Points on a hilly landscape, in no order, each with its height.
A ball rolls from a point to the lowest of its 2 nearest points, and stops where none of them is lower. Distance is the straight distance between rows; heights are no part of it.
(160) height 262: [135 113 155 102 118 122 128 132  82 127 156  97 139 101  82 153 118 146
 114 139 127]
(825) height 446: [ 85 137  92 132 145 150 102 133 181 125 117 104 107 164 183 131 141 110
 120 129 121]
(690) height 264: [ 73 159 106 130 169 110  78 116 175  66 142 159 117 133 105  72 111 125
 114 111 152]
(474) height 711: [171 132 165 150  85  84 189 133  24 154 140 105 138  78  82 136 168 120
 143 145 121]
(2044) height 414: [128 110 114 148 136 143 114 162 143 150 120 106 124 151 168 174 133 116
 114 141 122]
(2165) height 131: [179 108 130 143 120 102 152 149  82 170 158 122 132 117 108 168 149 120
 167 129 126]
(1963) height 271: [105 145 135 127 150 167 126 131 197 140 100 117 154 156 153 153 129  75
 111 142 125]
(1182) height 207: [183 101 158 109  99  90 136  99 108 150 141  98 111 119 117 138 150 122
 143 124 136]
(23) height 194: [172 134 150 157  77  62 188 152  48 175 140 115 138 116 121 135 150  95
 173 153 119]
(2052) height 150: [124 157 112 146 119 144  86 107 128 113 173 102 127 102 123 127 105 141
 145 113 138]
(1550) height 173: [104 159 127 134 145 154 114 118  46 121 153  96 101  51  69  96 104 225
 119 113 129]
(990) height 690: [141 117 144 151  74 100 159 136  90 160 142 120 149 100 132 174 176  98
 139 164 132]
(1452) height 196: [133 142 123 118 110 135 118 136  78 133 152 115 121 123 145 119 116 149
  93 126 138]
(219) height 285: [166 100 145 125  89 107 143 108  80 170 126 158 132 130 130 152 158 109
 173 164 127]
(1715) height 364: [ 48 168  76 120 172  89  85 152 175  69 133 185 102 169 106  41  99 119
 127 112 147]
(400) height 290: [151 116 158 135 120 113 161 134 182 171 109 113 121 144 161 160 127 112
 131 127 147]
(24) height 226: [154 135 154 120 105 107 128  85  87 124 150  92 117  90 124 134 154 141
 129 127 139]
(671) height 431: [121 112 118 132 133 150 107 133 157 150  87  96 125 162 194 143 148 105
 114 129 115]
(790) height 432: [123 104  95 123  99 132 124 170 122 146 124 103 131 129 157 163 155 101
 131 130 119]
(859) height 381: [152 106 148 121  97 102 174 137  67 148 159  94 126  95 119 125 142 121
 124 145 123]
(1283) height 231: [118 100 137 134 156 148 123 136 208 144 117 138 138 173 142 143 109 115
 132 133  96]
(1246) height 253: [139 109 118 150  91 128 147 128  84 119 163 119 133  80 100 132  99 170
 151 131 126]
(1947) height 617: [155  86 148 137  95  94 149 143 112 143 103 115 115 127 147 170 156 100
 125 134 139]
(1403) height 311: [173  87 138 147  84  80 162 129  97 140 152 118 124  73 117 156 166 130
 137 127 128]
(782) height 525: [101 130 117 110 142 123  76 128 151  94 111 153 105 180 135 123  96 135
 119 116 122]
(1679) height 190: [158  96 160 151 109  89 158 117  95 183 160 136 116 125 139 155 154  96
 133 157  99]
(228) height 377: [122 138 133 145 165 141 131 140 172 137  95 150 125 172 160 161 139 129
 116 126 138]
(2352) height 713: [138 115 129 125 135 147 125 113 129 165  78 141 145 143 159 143 161  91
 128 138 149]
(134) height 243: [124 143 112 127 163 144 128  97 101  73 178 136 113  99 112 113  89 144
 134 129 132]
(184) height 734: [115 124 110 117 167 158  98 103 162 106 107 164 141 116 162  85 132 115
 123 130 154]
(746) height 499: [ 92 158 110 110 169 124  72 124 181 105  87 168 130 193 135 100 105 118
 135 116 117]
(644) height 294: [104 163 128 114 143 149  97 116 167 121 115 127 144 161 137 141 128  96
 113 136 124]
(1545) height 261: [ 69 151  90 133 147 142  93  93 127  75 154 160 113  89  55  62 108 154
 130  98 152]
(316) height 221: [132 106 154 120 114 115 131 125 104 137 133 103 150 109 136 136 137 114
 145 133 116]
(2229) height 439: [138 119 127 121 143 134 140 115 166 132  80 123 135 198 176 141 120  93
 136 150  89]
(1913) height 129: [102 185 128 105 139 139  90 113 113  88 134 134 129 127 120 103 100 140
  92 131 154]
(870) height 659: [133 119 153 172 120 131 210 135 181 198  70 101 119 189 171 173 175  93
 122 157  83]
(1013) height 124: [ 94 176 120 122 137 145 100 123  71  90 145  95 133  73  70  87 109 168
 117 102 134]
(1928) height 518: [103 115 118 120 146 158  86 118 170 150  93 165 129 151 149 143  90 122
 119 120 145]
(1397) height 706: [163 145 161 147  71 101 173 130  57 183 157 112 149  86  91 148 172 108
 130 151 134]
(353) height 239: [153 118 135 124 103 130 153 142  29 152 139 108 123  84  95 111 114 151
 172 116 116]
(861) height 279: [124 136 126 139  90 146 121 114 130 135 157 116 134 144 155 149 136 118
  93 152 119]
(896) height 178: [140 125 102 137 124 147 108 139 104 109 171 127 116  92  90 139 118 163
 126 108 114]
(2120) height 198: [111 159 120  96 132 130 123 127 124 101 164 110 129 132 110 135  95 157
 138 114 151]
(1355) height 418: [130 152 113 126 127 148 135 136  79  99 146 128 154  85  96 111  94 188
 131 114 133]
(1233) height 215: [106 150  91 124 182 154 108 132 101  84 168 141 100 108 112  97 103 154
 134 116 143]
(2261) height 110: [ 97 131 150 101 152 118 102 138 107  93 151 108 128  63  85  81 102 194
 104  90 137]
(843) height 130: [127 107 114 109 143 145 130 144 151 119 126 156 148 137 127 134 108 136
 113 135 116]
(540) height 746: [111 125 109 116 175 161 127 106 146 105 114 146 108 131 139 102 128  95
 126 123 144]
(884) height 580: [133 109 149 129 150 115 108 140 145  98 118 127 116 142 140 165 106 120
 115 136 123]
(1546) height 163: [175  91 167 159 109  86 170 160  62 190 140 139 141  94 134 140 166  91
 153 141 111]
(2293) height 98: [106 145  82 117 141 141  70 115 133  95 109 143 122 139 116  86 113 125
 129 101 124]
(1728) height 330: [117 139 153 113 133 131 123 109  60  93 135 100 108  76  62 116 122 191
 136 131 137]
(1027) height 355: [ 58 176 104 145 168 133 110 139 250 109 100 168 113 191 156  75 110 115
 112 102 158]
(285) height 166: [125 155 120 105 121 144 118 122 106 108 137 119 144 134 129 111 108 122
  85 127 128]
(922) height 374: [ 98 156 115 115 146 143  96 102 100  64 137 163 126 105  93 107 113 186
 137 127 159]
(1556) height 312: [117 142 120  98 150 150  81 143  94 118 125 122 131 118  95 120 107 147
 117 101 142]
(1976) height 145: [142 123 108 138 146 152 111 137 113 117 150 133 115 114 121 149 117 129
 121 121 139]
(291) height 363: [135 100 128 131  96 122 152 145  30 126 125  84 119  68  96 139 144 137
 123 127 134]
(39) height 280: [128 136 143 144 140 157 156 140 231 141  79 128 133 183 152 171 123 119
 110 130 103]
(919) height 512: [ 84 137  89 132 160 142  83 160 129 100 148 165 121 110 116  84  97 164
  88  96 145]
(1378) height 306: [168 111 139 136  90 120 127 110 125 158 113 146 142 165 146 161 152 121
 167 150 114]
(2133) height 108: [166 107 128 138 133 134 146 144  96 139 155 139 135 103 109 158 125 118
 147 133 132]
(560) height 229: [136 135 166 132 107 121 125 129  99 133 139 115 151 101 166 121 137 148
 123 145 118]
(773) height 252: [121 124 164 115 140 157 130 119 192 159  84 119 125 171 142 159 143  91
 118 142 123]
(501) height 353: [128 154  94  97 133 147  93 111 168 120 126 127 106 151 120 136 130 131
 134 100 161]
(377) height 479: [ 83 154 111 126 174 118  67 160 162  93 124 179 122 141 118  86 102 155
  78  94 150]
(2014) height 265: [178  99 143 127 101 118 167 120 164 162 116 116 131 152 164 130 151 107
 117 120  95]
(959) height 284: [132 120 127  87 122 145 102 153  81 135 143 113 134 119  77 136 112 158
 125 122 120]
(1150) height 208: [185 124 129 143  85  86 173 135  42 174 156 116 144 102 124 129 147 131
 168 132 101]
(1191) height 148: [ 98 135 124 104 141 122  91 126 111  91 150 124 130 100 115  84 112 185
 112 113 111]
(362) height 322: [148 125 134 128 147 124 153 130 134 133 105 128 107 146 159 159 117 118
 117 134 170]
(2146) height 281: [155 120 145 135  94 121 177 118 198 172  92 118 133 174 180 149 145 110
 132 145  93]
(903) height 553: [115 110 138 109 141 112  84 135 138 101 132 124  99 148 125 147  81 157
 124 123 133]
(2309) height 232: [127 133 147  92 117 116 129 140 125 123 157 101 133 125 110 154  93 135
 133 129 137]
(1181) height 227: [134 127 160 116  98 146 131 124 167 160 107 128 151 145 132 159 139  91
 114 138 125]
(1169) height 698: [143 110 131 137  87 116 163 126  94 149 106 131 145 104 158 142 175  99
 133 174 136]
(1830) height 168: [136 125 112 123 127 162  95 103 109  98 118 153 140  99 104 111 140 138
 113 107 145]
(1417) height 174: [182 107 156 152 107  63 169 146  93 202 155 130 125 113 119 148 188  82
 137 130 107]
(1714) height 717: [172 128 162 168  71  44 201 149   4 168 149 101 120  79  77 126 158 133
 167 127 114]
(1736) height 303: [ 78 166  94 132 168 117  61 135 128  67 156 168  99 138  91  61 115 138
  98  99 151]
(1660) height 396: [155  98 109 102 135 122 129 131  38 127 141 122 116  89 114 120 139 150
 126 119 122]
(521) height 177: [126 137 132 123 140 127 110 127  77  91 164 102 141  81 124  93 123 166
 122 134 102]
(2297) height 325: [147 127 110 137  91 134 120 103 137 110 128 126 102 130 136 140 118 122
 104  90 154]
(270) height 308: [184 127 137 164  89 113 171 112  35 154 145 111 132  49  64 124 147 168
 137 113 111]
(50) height 133: [142 119  98 120 138 132  83 125 131 106  98 145 125 121 134 110 130 130
 113 101 117]
(381) height 368: [156 131 159 142 111  89 175 122  34 135 170  85 116  84 110 126 130 147
 142 138 118]
(1524) height 118: [140 130 110 133 113 143 112 105 153 137 169 129 128 113 136 143  98 124
 154 103 149]
(427) height 181: [122 117  83 119 157 150 107 141 138  89 156 132 112 116 117 113 122 139
 138 115 135]
(2193) height 415: [157 120 131  93 132 139 135 146 124 113 121 101 134 124 130 128 160 107
 107 122 121]
(2) height 204: [130 121 153 116 145 137 106 129  82 122 151 131 145 101 149 106 113 148
 131 140 104]
(2236) height 394: [ 98 124 133 142 165 139 102 121 196  86  91 161 130 159 139 133 107 117
  98 129 122]
(593) height 255: [169  81 136 144 101 126 143 120  39 158 132 117 131  93 107 127 131 126
 161 137 102]
(863) height 189: [137 131 155 128 137 121 119 106 189 146 123 143 135 137 167 132 130 125
 107 117 116]
(1058) height 200: [135 110 150 109 141 137 150 149 185 146 114 135 158 161 135 157 121 123
 135 150 102]
(302) height 147: [171  93 149 147 119  92 173 145  58 158 143 119 114  93 101 155 167 100
 177 139 131]
(1780) height 203: [159 120 175 141  97 109 170 147 130 152 120  80 147 151 150 171 138  75
 155 140 108]
(2192) height 541: [100 146  92 125 155 154  96 134 163 135  94 156 130 155 161 101  93 119
  97 110 155]
(2335) height 333: [134 140 142 113 156 135 120 113 143  87 140 143 146 101 104  89 105 138
 114 106 133]
(799) height 433: [ 46 168  98 161 180  99  90 162 229 103 108 208 112 203 106  42 110 109
 117 112 150]
(1339) height 313: [139 131 154  96 135 118 122 108  61 110 121 115 122 102  97 132 123 166
 153 128 144]
(1342) height 235: [ 91 141  98 119 161 156  89  94  92  87 128 134 103  76  61  71  94 169
 142 106 149]
(1361) height 228: [151 131 123 153 107 143 132 128  51 126 151 112 116  65 102 123 118 200
 129 113 120]
(649) height 297: [162 123 108 111 100 124 151 118 114 113 121 110 134 114 128 127 117 145
 108  99 137]
(986) height 183: [176 124 142 128 115 113 135  95 125 155 140 134 108 114 148 161 148 118
 144 116 131]
(1649) height 331: [101 157 113 140 193 153 111 135 212 114 117 160 147 173 145 127 104  91
 140 137 122]
(1713) height 201: [157 104 118 120 116 146 105 129  90 141 112 141 124 102 110 113 135 125
 110  93 143]
(1477) height 220: [169 104 132 141  75  98 166 148  27 179 161 110 128  89  85 133 129 155
 182 121 104]
(1653) height 96: [ 83 128 106 100 127 128 108 102 115  97 134 137 109 100 104  85  84 145
 132 109 151]
(2075) height 293: [ 44 157 124 151 167 156 123 120 251 115  93 158 123 187 149 116 114 129
 123 146 134]
(2157) height 210: [167 104 143 148 115 101 167 157 150 182 128 133 154 150 167 171 160 114
 157 153  96]
(1020) height 199: [137 138 137 151 140 152 141 128  42 116 137  90 120  32  62 101 117 228
 148 117 118]
(283) height 358: [106 128 115 119 181 147 114 135 164 111 127 140 134 173 155 135 101 101
 151 139 121]
(1122) height 351: [107 149 140 127 157 142  97 111  69  69 138 142 118  96  63 112 119 202
 126 108 144]
(1157) height 300: [ 87 144 113 107 163 128 105 114 157  87 131 148 127 109 110  79 117 133
  92 109 151]
(1005) height 305: [141 138 160 148 144 156 177 116 228 159  96 101 124 211 163 165 136 108
 120 128  84]
(103) height 238: [174 124 140 138 163 147 132 129 167 169  99 127 139 176 163 143 165  92
 126 142  93]
(1834) height 268: [161  97 134 123 109 109 141 106  61 150 123 125 126 107 124 139 133 126
 179 138 138]
(234) height 218: [163 115 127 137 110 124 161 130 145 164 127  93 136 162 141 158 151  85
 171 137 118]
(1990) height 326: [ 52 190 116 126 176 144 109 143 241 135 124 162 141 197 153  74 104 115
  98 129 142]
(806) height 668: [147 125 145 135 112 127 193 122 130 169 104 115 116 153 156 174 160  69
 107 166 130]
(99) height 307: [ 64 152  99 107 166 134 105 144 187  85 149 191 128 157  98  86  94 138
 109 134 124]
(41) height 154: [167 126 145 124 135 127 116 100 153 146 130 122 133 128 142 141 119 119
 137 109 144]
(93) height 295: [155 135 126 154 131 151 168 113 209 160  88 123 146 181 174 132 142  96
 128 123  82]
(1249) height 321: [139 130 102 127 118 138 130 117  87  87 124 108 117  87 123 111 118 150
  97 102 140]
(2024) height 236: [154 117 128 139 115 130 131 125 175 158 132 109 134 179 150 176 161 101
 143 127 110]
(239) height 424: [116 168 102 136 170 144 128 115 223 122 106 158 124 175 156 109 126 130
 121 115 160]
(300) height 270: [142 129 148 127 130 119  88  94 101 129 138 115 100 125 137 132 112 141
 116 105 148]
(1063) height 258: [ 80 135 115 138 155 165 123 139 241 123  85 146 134 179 172 137 135 123
 123 141 125]
(945) height 343: [ 52 145 125 142 173 130 107 143 224  79  87 176 130 165 144 119  95 127
 113 128 146]
(1767) height 628: [177  99 166 147  95  83 162 135 115 177  84 132 132 134 152 170 168  82
 137 142 135]
(1848) height 464: [ 92 139  94 126 158 137  82 143 182 113 145 130  92 167 148 126 128 105
 103 116 126]
(1095) height 400: [140 144 111 123 154 148 125 130 209 132  98 129 130 166 176 114 129 125
 130 107 142]
(2085) height 217: [139  89 151 117  65  78 164 155  61 169 133 132 138  92 128 144 173 126
 166 177 108]
(1648) height 274: [160 110 144 149  79 112 154 115  64 134 166 103 132  70  83 158 120 175
 180 138 125]
(872) height 705: [155 111 121 134 104 153 140 126 104 149 106 128 155 126 156 143 152 104
 114 151 128]
(1570) height 334: [ 58 168  89 137 169  89  69 160 158  75 156 181  85 136  79  28 105 129
 117 105 165]
(640) height 289: [114 111 112 149 133 135 142 120 208 132 104 113  97 154 172 159 114 107
 125 129 110]
(866) height 224: [123 132 130 136 129 124 101 112 175 115 149 133 125 139 162 117 112 133
 109 121 134]
(874) height 304: [132 135 114 147 106 162 135 117 172 144 145 137 160 153 159 141 126 117
 104 139 119]
(1880) height 185: [111 143 104 151 137 145  85 118 118  88 161 128 125  88  88 111 113 152
 144 104 165]
(122) height 162: [ 86 129 125  95 138 124  98 143 154 106 166 126 123 120 103 119 104 159
 142 118 140]
(1011) height 661: [145 129 131 144 124 146 175 145 167 165  96 115 123 188 164 167 170  86
  92 147 122]
(1463) height 397: [ 65 167  87 141 167 115 104 161 198  78 115 186 119 180 122  60  97 111
 131  97 156]
(2183) height 230: [ 82 130 107 104 151 154 122 139 225  95 114 142 135 166 153 126 129 124
 121 123 124]
(2197) height 60: [ 85 129  85 136 146 136  74 105 112 100 133 154 109 118 103  78  86 147
 131 107 131]
(609) height 344: [120 129 123 103 164 122  80 150 125 108 123 153 149 129 108 112 110 164
 109 103 141]
(357) height 182: [107 119 113 129 140 170 116 110  61 104 156 114 113  77  84  97 107 163
 139 122 128]
(693) height 323: [108 154 115 108 154 146  92 126 153 117 133 141 141 142 115 129 111 118
 121 119 159]
(836) height 254: [138 138 137 135 111 135 113 137 129 132 157 128 160 108 168 140 137 118
 107 139 135]
(1650) height 393: [174 120 144 116 100 117 177 157  81 144 157 110 134 136 135 141 145 116
 121 151 107]
(732) height 399: [143 143 122  89 150 140 117 128 139 108 121 109 131 137 127 110 157 131
  99  97 147]
(1827) height 251: [166  98 133 127 138 130 146 142 151 147 117 123 129 162 161 129 167  89
  96 132  98]
(535) height 144: [103 139 138 129 143 135 108 115  91  90 147 108 108  48  69  90 105 225
 115  94 130]
(606) height 302: [ 80 162 111 117 183 152 113 150 213 123 117 171 143 180 158  78 111 120
 128 145 141]
(1675) height 165: [103 105  99  92 161 158 128 128 175 113 148 156 158 139 113 117 118 125
 136 132 129]
(506) height 314: [ 72 165  90 138 154 130 104 120 220  89 129 159 105 181 134 101 106 117
 102 124 155]
(2221) height 275: [169 119 111 134  85 121 152 118  83 122 158 121 132  97 107 134 141 150
 123 118 120]
(453) height 376: [148 142  96 111 148 143 125 127 169 119 128 127 126 158 147 126 155 130
 129 110 152]
(1394) height 291: [144 132 126 111 116 133 117 109  86 122 125 138 132 111 126 133 121 142
 155 138 153]
(26) height 247: [114 108 142 116 150 121 110 144 136 104 124 101 148 108 146 130 130 134
 149 135 117]
(641) height 730: [124 147 128 141 157 154 123 101 184 155  87 135 160 166 190 114 142 103
 124 139 107]
(1381) height 356: [157 131 154 125 136 119 146 107  52 113 170 107 107  95 103 112 121 167
 148 153 109]
(2282) height 496: [ 97 131 131 129 145 151 103 118 201 159  70 166 130 189 153 140  91 127
 114 131 129]
(2251) height 664: [145 121 162 188 119 116 184 149 158 218  90 128 136 174 170 188 184  79
 137 171  80]
(1785) height 292: [164 106 146 162  67 104 169 134  61 136 152 115 120  50  85 148 155 150
 159 120 122]
(1180) height 674: [159 127 157 145  79  98 204 133 126 179 126 119 130 152 156 166 173  83
 126 173 118]
(1228) height 722: [119 121 119 124 148 154 111 107 164 145  88 138 156 131 159 109 138 103
 108 124 140]
(1079) height 454: [120 122 132  97 144 135 107 129 156 135  84 141 125 180 164 117 106 107
 119 132 107]
(840) height 631: [166  96 137 168 109 121 151 129 142 138  86 125 127 149 168 164 148  88
 133 137 116]
(1422) height 699: [147 123 163 136  53  91 163 120  72 146 135 103 138  86  98 163 159  93
 161 147 137]
(1985) height 301: [133 126 150 117 128 147 112 123 120 111 151 127 153  91  91 117  86 147
 121 103 131]
(1313) height 269: [104 164 111 121 136 133 122 113 188 105 147 152 110 162 146 106  94 131
  95 115 157]
(1933) height 346: [127 129 152 119 122 135 158  86  33 104 143 106 109  88  73 111 113 174
 151 144 117]
(2348) height 256: [123 125 134 129 153 158 142 134 244 158 104 140 139 179 131 139 135 125
  99 114  98]
(408) height 406: [158 123 132 128  89 101 158 143 107 140 128 104 134 149 147 142 125  99
 117 144  93]
(1938) height 180: [169 124 165 145  89  88 177 148  88 172 128 109 148 133 132 146 140  79
 164 140 122]
(1247) height 160: [135 137 144  90 110 130 142 126 138 132 127 117 137 152 157 158 160 123
 137 152 137]
(1924) height 158: [ 97 115 127 113 118 160 112 100  66 118 161 117 113  92 100 125 108 141
 142 151 115]
(2254) height 682: [151 114 158 158  67  70 196 129 100 169 126 122 123 125 123 167 191  86
 147 164 131]
(967) height 724: [152 116 157 154  60  22 188 149  31 187 140 127 124  88  76 119 179 107
 159 129 118]
(2260) height 345: [129 119 126 127  97 136 119 140  64 102 133  82 126  71 117 124 141 147
  97 115 141]
(697) height 219: [ 87 146  83 128 161 135 102 140 163  88 152 155 120 144 137  95 109 126
 144 124 133]
(2116) height 202: [168 130 156 116  83 106 151 138  94 155 129 115 169 111 124 142 139 119
 160 138 129]
(1664) height 193: [162  87 149 130 127 106 161 164 119 150 144 147 138 136 147 159 151 120
 152 155  96]
(1537) height 223: [110 153  97 136 147 136  76 120 147  54 143 160 130 115  85  95 109 158
 141  87 149]
(84) height 209: [ 98 102 112 113 168 162 101 114  67 110 114 117 103  72  63  93 103 162
 144 114 126]
(2055) height 263: [136 118 125 128 119 136 142 130 192 146 136 103 114 160 165 151 121 117
 136 120 132]
(1387) height 639: [161 107 168 125  62  82 171 154 135 185  99 115 152 146 156 166 150 102
 136 135 123]
(117) height 92: [ 94 182 109 105 143 145 105 110  86  73 148 114 118 111  96  88  92 156
 104 113 151]
(1682) height 260: [ 78 155 113 115 182 137 101 143 197  87 148 160 142 156 146  89  89 142
 131 131 130]
(1356) height 197: [ 86 114  78 117 150 165 117 132 199 123 123 152 140 162 131 116 118 116
 137 121 124]
(699) height 648: [162 119 166 137  89 103 186 143 156 207  78 115 145 169 148 177 168  75
 125 135 116]
(2062) height 654: [158 118 152 163 110 137 187 138 167 191  73 108 128 180 155 183 143  82
 107 134 101]
(1325) height 205: [130 132 114 146 147 154 119 128  67 129 159 122 118  50  92 113 113 210
 140  88 144]
(440) height 192: [ 95 107 118 106 125 136 116 115 168  94 116 124 104 132 142 143 132 119
 112 137 138]
(304) height 405: [100 128 132 138 166 126 102 146 203 102  92 137 109 178 154 157 126 143
 111 121 131]
(2255) height 288: [ 53 165  88 123 156 123  86 123 136  64 148 177  92 113  66  49 100 166
 109 107 136]
(2162) height 378: [109 115 111 122 162 140 129 163 152 107 120 116 123 152 157 114 114  98
 124 138 106]
(175) height 161: [ 83 162 123 139 133 146  80 114 103  95 155 122 137  87  88  98  76 177
 143  97 148]
(920) height 175: [163 106 169 159  92  46 182 153  57 193 138 147 148  81 125 142 191  87
 161 168 120]
(320) height 225: [165 126 153 146 144 117 156 133 154 167  95 108 149 167 177 165 178  74
 146 163  99]
(962) height 471: [138 124 140  86 141 123 125 131 124 124 114 122 144 159 164 106 117 135
 123 132 111]
(69) height 216: [111 109 112 128 111 152 136 111 143 101 114 129 134 134 152 153 147 116
 121 170 139]
(271) height 395: [112 123 105 133 145 138 128 151 128 124 151 106 124 146 173 140 113 116
 136 144 121]
(1966) height 445: [135  98 101 125  83 125 118 137 113 149 124 100 101 121 128 149 138 122
 125 114 128]
(765) height 354: [129 114 136 134  85 139 125  95 135 116 118 120 126 121 112 156 110 110
 126 124 135]
(2281) height 398: [133 155  96 129 138 149 107 114  82  89 152 159 131  97 111 117 107 190
 117 118 147]
(2324) height 187: [132 133 129 107 102 138 165 109 128  97 135 122 147 129 136 141 138 126
 117 151 139]
(52) height 246: [132 132 143 107 110 125 101  84  93 121 148 114  94 102 116 119 134 169
 117 118 132]
(1776) height 475: [ 97 144 121 110 145 136  92 124 199 127  79 143 138 201 159 112 112 125
 106 126 126]
(305) height 423: [140 125 134 127 120 127 140 118 145 122 114 111 131 165 150 139 111  97
 129 147  94]
(2199) height 167: [144 107 140 120 131 122 141 150 133 122 140 146 154 143 133 161 129 130
 137 161 113]
(567) height 318: [154 129 140 145  79 129 150  92  37 131 142 105 137  49  79 108 155 184
 123 127 114]
(1783) height 128: [ 93 106 126  93 148 141 104 107 108 117 142 127 108 102 109 105 105 142
 121 138 135]
(1927) height 266: [156 123 163 121 138 123 120 138 115 129 151 117 142  99 121 141  76 132
 146 118 136]
(1857) height 380: [137 103 114 111 123 138 127 133  55 120 117 115 119  96  96 141 141 122
 120 147 142]
(1488) height 352: [131 124 121 125 159 145 131 129 171 128 100 144 111 158 140 155 118 104
  96 105 160]
(1056) height 332: [148 145 142 123 103 117 129 112  13 125 126 100 115  72  90  94 150 168
 127 127 123]
(1909) height 206: [146 126 164 127  86 120 136 130 129 171 129 113 155 142 124 163 150  91
 122 160 121]
(1849) height 184: [151 130 152 106  89 125 153 144 146 182 126  98 150 155 152 171 177 112
 133 156 125]
(1071) height 600: [137  95 130 130 122 101 132 138 137 105 115 107 108 127 156 159 139 112
 117 131 120]
(2289) height 309: [102 127 111 148 143 161 167 125 210 175 100 111 110 177 181 146 134 112
 118 151  99]
(34) height 438: [ 80 165 109 131 166 113  83 143 187  89  92 177 128 158 142  83 102 143
 112 100 165]
(905) height 159: [ 90 103 104 110 125 145  98 113 126 124 129 127 115 119 144 119 114 114
 129 128 130]
(1846) height 195: [168  83 157 163  63  58 175 150  55 161 137 146 145  76 111 141 174 122
 176 156 126]

Where does a ball stop that starts at each point below?
(1095): (1247)
(732): (1247)
(408): (1938)
(922): (1938)

Call two points neighbours if one is among the 2 nearest of the other. Go from one point of each pair to the other, from neighbour to neighbour, staying as low as possible. Name the highest point that can't be avoided.
(1524), (117): (1880)
(1247), (690): (1736)
(1938), (2261): (560)
(2197), (1247): (69)
